A landscape with many valleys, sampled at points; each row gives a point and its height.
From any point a ball rolls to the lowest of the 2 points nearest to it. It stops when none of these is lower. Distance is the straight distance between rows; heights are no part of it.
q990 height 5.02: [ 18   2 -12   2  16 -30  36  -3 -10  14   4   0  10   9   0  13 -16  22
   5 -42  -9]
q248 height 3.63: [ 11  18 -14   7  14  13  32 -13 -13   3  -2   8   9   1 -20  -6  24  23
  15 -12 -27]
q666 height 6.94: [  9  34   2  11  -6  -9  -8 -16   4  60  39  10  -7  19  -6  34   1   9
  -1 -15 -11]
q875 height 7.47: [  3 -25   7   4 -18 -25  11  -7   3   7  17  -3   0  11  10  25 -37  -6
 -13 -30  25]
q141 height 6.69: [ -8   8 -33  25 -16   0  13  -6  20 -13 -15  15 -19   7  26   3  -3  -9
 -16  -2  24]
q629 height 3.68: [ -2 -10  12   4  15  23   9  -1  -9 -14 -31   7   1 -18   3 -29  20 -19
   1  36 -13]
q752 height 5.03: [ -8 -11  -8  19   9   5 -24  -5  33  -3   0  -3   2   9  -5 -12  35   5
   5  21  -7]
q713 height 6.20: [  6  22   1 -27   3   4  14   4  -3  12  -1 -23  -9  -4  -4  13 -31  -8
  -8 -14 -15]
q58 height 5.57: [  7  16   5  -8  -4 -20  -5   2   5  15   4   7  -8  -3  24   7 -25 -23
   3  -2   7]
q558 height 3.12: [ -3  11  -4  14   8  40  10  -8  -1  -7 -16  16  -8 -12  -5 -15  23   0
   6  26 -14]
q967 height 5.32: [ -2 -13   5  22  -2  13  32 -22  -9   1   5  26   2   5   9  10   2   0
  -6  -3   9]
q680 height 4.63: [-14 -34   2  21  17  19  39 -19 -21 -10 -24  20   6 -12  22 -22   8 -24
  -3   6 -12]
q592 height 5.80: [  6  38  -7 -22   1   0 -15  19   3  18   3 -38  -3  -4 -18  14 -31 -11
  -6 -10  -5]
q655 height 4.68: [ -9   7 -21  13  -5   7 -22  11  18 -18  -5  -6  -1  13 -15 -20  33  20
   7  13   3]
q254 height 5.66: [ -9   0  -2   2  -9  21  27 -11   1   1   7   5  -9  12  -4  15 -12  -3
  -9   2  16]
q70 height 5.37: [ 30  20  -9   0   4 -16  33  -4 -21   8   0  19   4  -1  -2  16  -2  40
   6 -32 -13]
q734 height 4.73: [-23 -28 -10  26  22   7  19 -14  15 -14 -17 -10  -2   6   5 -27  22  -3
  -8  14   2]
q618 height 3.25: [ -6   2  25 -47  -9  33   8  16 -26 -17 -11 -27  -2 -23 -42  13 -23 -12
 -21   7  -2]
q586 height 7.74: [  6   6  13 -35 -18 -13 -47  25 -16 -19  28 -25  21 -10 -33  17 -15  22
  25 -18  12]
q434 height 5.33: [ -7 -22   4  29   8   8 -45  -3  25   8   9  10   1   8   9 -14  31 -10
   7  36   6]
q913 height 8.47: [  0  -3  15 -38 -11   1 -18  25  -8 -22   2 -27   9  -7 -24   1 -20   0
   0  -9  11]
q646 height 1.69: [ 14 -19 -13   1 -13 -14   6   3 -14 -33  -7  31   1   3  -8  -2  10  42
   3 -26  13]
q241 height 2.74: [  8 -34 -11  10 -11 -24 -18  -4   4 -18   0  20  18  -3  -2  -7  22  36
   9 -15  14]
q820 height 4.14: [-13 -23   8  -4  19  18  34  -2 -15 -10 -33  -9   3 -15   1 -32   8 -19
  -3  17 -21]
q625 height 3.00: [-13 -42  -1   6   0 -17  -7   1  -5 -28 -17  -1   3   4   7 -39  11   5
   0  -5  13]
q954 height 6.89: [ -1  12   3 -25  -3 -10 -52  21   3  -4  -1 -30  14 -17  -1  -6 -19 -18
  17   6  10]
q163 height 3.54: [ -9   4  10  -9 -14  19 -18  25   9 -34 -14  11 -20  -7  12  -7  -8  -9
 -13  16  23]
q785 height 3.64: [-24 -59   7  17  -3 -14  -9   3  -5 -22 -21   0  -7   5  30 -33   5 -14
 -10   2  22]
q735 height 4.98: [  0 -19  21  11  19  -1  12 -15   6  35   9   5   0   0  23   4   5 -41
  10  24 -12]
q921 height 3.19: [-14  -8  -6  33  10   3   6 -24  22  18  22  -2   1  27  -8  10  18   8
  -6   3  -1]
q149 height 4.65: [-16  -9 -11  20   2  22   3  -3  17 -23 -23   7 -13   8  20 -16  18 -10
 -12  31  14]
q448 height 4.12: [ 16  35   0 -20   3  -2 -11  17 -12   2  -7  -2   8 -14 -15  -1   6  20
  15   6 -26]
q871 height 1.34: [  2  22  22 -27 -21  16 -22  24 -11 -20  -6 -10 -17 -13 -12  13 -29 -22
 -19  15  20]
q732 height 2.80: [ -4  10  31 -35 -16  37   5   9 -21 -18  -7  -2 -17 -11 -21  13 -28 -12
 -20  10  10]
q187 height 5.00: [-17 -23   1  32   7  20  58 -25 -12  -5  -3  28   1   0  15  -1  19  -8
  -1   5  -3]
q542 height 2.56: [-10   5  -1  12   6  29  11 -34  12  20  28  -4  -5  24 -32   3  24   8
  -2  15 -18]
q765 height 2.97: [ 16   3  10 -16  22   9  34 -10 -29  11  -4   8  17 -20 -16 -13   8  13
  14  -5 -35]
q244 height 1.74: [ -3   6   7 -32   4  38  22   2 -21 -14 -19 -24   2 -15 -27  -6  -5  -8
 -15   2 -18]
q995 height 7.12: [  9  44  -1  22 -14  -7 -18 -13   6  48  31  27 -21  13  10  35  20   1
  -4   0  -8]
q110 height 6.05: [ 13 -14  11  -7   0 -22 -37   1   4   1   7   5  11  -4  20 -11   5  -5
  20  10   7]
q557 height 2.25: [ 11 -18  29 -18  15   8  13 -14 -20  12  -2   3   8 -11 -17 -18  14  -2
  17   8 -24]
q327 height 5.24: [-14  30 -16 -21   5  11  -3  21   2  -6  -9 -50  -2  -1 -32   4 -18   2
  -8  -4  -6]
q688 height 7.28: [ 14  19  11 -22 -11 -24 -51  32  -2   0  16 -22  15  -8  -8   1 -15  10
  23  -7   7]
q761 height 6.92: [ -4 -13 -18  14 -19 -14   8   1   7 -21 -13  34 -14  13  28  11 -11   0
 -16 -12  35]
q565 height 6.40: [ 19  32  -1   7   3   0  24 -14 -10  34  12  19  -8  -9  10  21  -3   3
   1  -5 -20]
q788 height 3.88: [  4   0 -18 -12   3 -26  -3   5   6 -11 -13 -28  14  15  -5 -14 -13   6
   9 -32   4]
q488 height 6.79: [  0  19 -30  55   1   1  14 -15  18  32  12  34   6   6  15  27  38   8
  -8  -5  -6]
q452 height 4.67: [  0  43  -8 -17  10  14  -3  18  -1   2 -12 -28   4  -6 -25 -10   5   7
  -3   5 -23]
q5 height 3.07: [-16 -20 -15 -16  -9 -22  -7  16   6 -30 -17 -27   2   5  -7 -17 -12  10
  -5 -21  22]
q778 height 4.20: [ -2  14 -20   5   4  11   6  -1   3 -18  -6   6  -8  10 -13  -9  21  33
  11  -2 -12]
q117 height 7.19: [ 10 -15  -9  12 -27 -25  -2  -3   3  -4  11  21 -10  12  20  29 -19  14
 -11 -28  28]
q72 height 6.22: [  1  38   3 -20   7   4 -17  12  11  22   9 -24  -7 -10   0   6 -17 -32
  -3  23 -12]
q623 height 8.10: [  4  -5   8 -36 -13 -20 -24  20  -8  -7  16 -32   8   3  -9  12 -48   0
   6 -18  25]
q487 height 4.66: [ -8 -28  24   2  14  -3 -12  -4   3  16   3  -4   5  -6  10  -8  -8 -32
   9  21  -7]
q506 height 6.99: [ -6  17 -19  35 -16   3 -14 -18  23  35  29  31 -13  19   8  35  31  13
 -13  -5   1]
q362 height 2.61: [ 16  -3   2 -14  -6 -16   5   6 -10 -17 -10  14   0  -1  -8  -3  -1  28
  14 -28   2]
q847 height 1.89: [-11   8   0  27  11  35   2 -26  10  27  24  11  -1  12  -7  -4  47   9
   1  31 -21]
q840 height 6.54: [  5  28  -3 -14   7 -18 -45  23  13  19   5 -21  -1  -5  18  -4  -8 -21
  13  13  -2]
q630 height 3.97: [ -8 -37 -12  36  19 -24  12 -15  20   2  -2  11  21  11   7  -8  30  -3
   6   1  -6]
q106 height 6.51: [  1  31   2  -5   3  -5 -20  -7  21  39  20 -21 -12  15   2  13 -15 -20
  -7   3 -17]
q169 height 2.52: [  0   0  18 -22  14  40  35  -3 -43 -13 -23  -1   7 -23 -23 -16   2  -7
  -8  14 -27]
q575 height 5.69: [ -2 -17   0  10  -1 -13 -62   7  24  -5  11  -4   9  -2   9 -22  12  -5
  15  23  13]
q209 height 7.75: [  1 -19  16 -19 -11 -29 -12   0   7   6  29 -26   3  13   4  20 -46  -4
  -7 -27  25]
q51 height 4.56: [ 11   6 -10 -14   3 -27  20   1  -2  -3   0 -24   6  10  -5  10 -35  24
  -2 -44   2]
q882 height 6.02: [ -3  15 -11   1 -11  15  39   2  -7 -20  -3   2 -15   3   0  12 -20  11
 -19  -9  11]
q647 height 6.74: [  1  24  -9  12  -1 -18  -2  -8  18  34  29  -4  -4  15   1  25  -9  -4
  -6 -11  -2]
q132 height 2.53: [  0  13   3  21  20  30  -8  -6   9  17   0  20   5 -10  -3 -16  44   4
  20  38 -23]
q538 height 1.32: [  2  -8  28 -18  11  41  15 -13 -23   3  -3   1   6 -19 -25 -11  20  -4
   9  30 -25]
q662 height 4.19: [-15 -41  15   5   8  -5 -13  -1   9  -8  -7  -3  -4   5  23 -22   3 -27
 -11  23  15]
q597 height 3.62: [-15 -26 -12  48   9 -11   9 -22  16  23  12  16  12  15   4  10  37   3
  -2   3   0]
q794 height 5.87: [ 28  13   6 -19   2 -27  10   8  -8  18   7   3   0  -6  23  19 -38  -4
   4 -21  -3]
q139 height 6.37: [  1  23 -25   7 -13   8  20   9   4 -26 -19  -2 -27   8  17  11 -27  -2
 -22 -12  20]
q481 height 6.35: [ 22 -11  -5  -4  -5 -44 -33  13   1   2   6  22  22 -12  23  -1   1   8
  20 -13   1]
q924 height 8.28: [ -5  21  14 -38 -24   0 -35  40 -18 -27  11 -39   2 -13 -45  17 -20  19
   5 -15   8]
q449 height 6.18: [ 28  29  12 -19   6  -1  20  -2 -16  18   2  15  -1 -19  15  11 -14  -4
   4  -4 -18]
q668 height 4.34: [-12 -40  -4  32  26  -3  37 -19   5  -2  -7  -3  18   4   0 -25  28   0
  11  -2 -13]
q540 height 4.17: [-10  -3   0   8 -11  17 -20   1  12 -11   2  15 -14   7  14   5   6 -14
 -12  22  18]
q332 height 5.29: [  3   1   9   6   0  -1  14 -11   1  18  -6  13  -8  -4  28  13 -14 -34
  -7   7  -6]
q354 height 3.42: [ 22   5   8 -30   1 -26  -2  13 -18  -5 -13   2  18 -15  -3 -17  -2  19
  21 -10 -18]
q909 height 6.61: [  1  23 -15  38   8   3  38 -19   0  37  17  26  -1   2  18  25   9  -2
  -2  -8 -13]
q912 height 3.49: [-13 -47 -16  16  -5 -25 -25  -4  13 -25  -6   0   9   9   9 -20  22  18
   2   1  18]
q48 height 2.76: [-10  -4  22 -21 -25  14 -12  17  -5 -31 -15   1 -26  -6   8  -1 -29 -22
 -19   6  33]
q733 height 2.09: [-12 -25 -13  -5 -18  -6  -9  15  -3 -42 -26   2  -1   2  -5 -28  -2  12
  -1 -13  25]

Where does a ball stop that starts at each point below?
q909 -> q625
q117 -> q847
q187 -> q847
q592 -> q646
q110 -> q538
q734 -> q847

Write out the way that a ball takes from each point below.
q713 -> q592 > q327 > q452 > q448 > q354 > q362 > q646
q967 -> q187 > q680 > q820 > q629 > q558 > q132 > q847
q913 -> q623 > q209 > q875 > q117 > q761 > q141 > q139 > q882 > q254 > q967 > q187 > q680 > q820 > q629 > q558 > q132 > q847
q506 -> q488 > q909 > q565 > q449 > q794 > q58 > q332 > q735 > q487 > q662 > q785 > q625
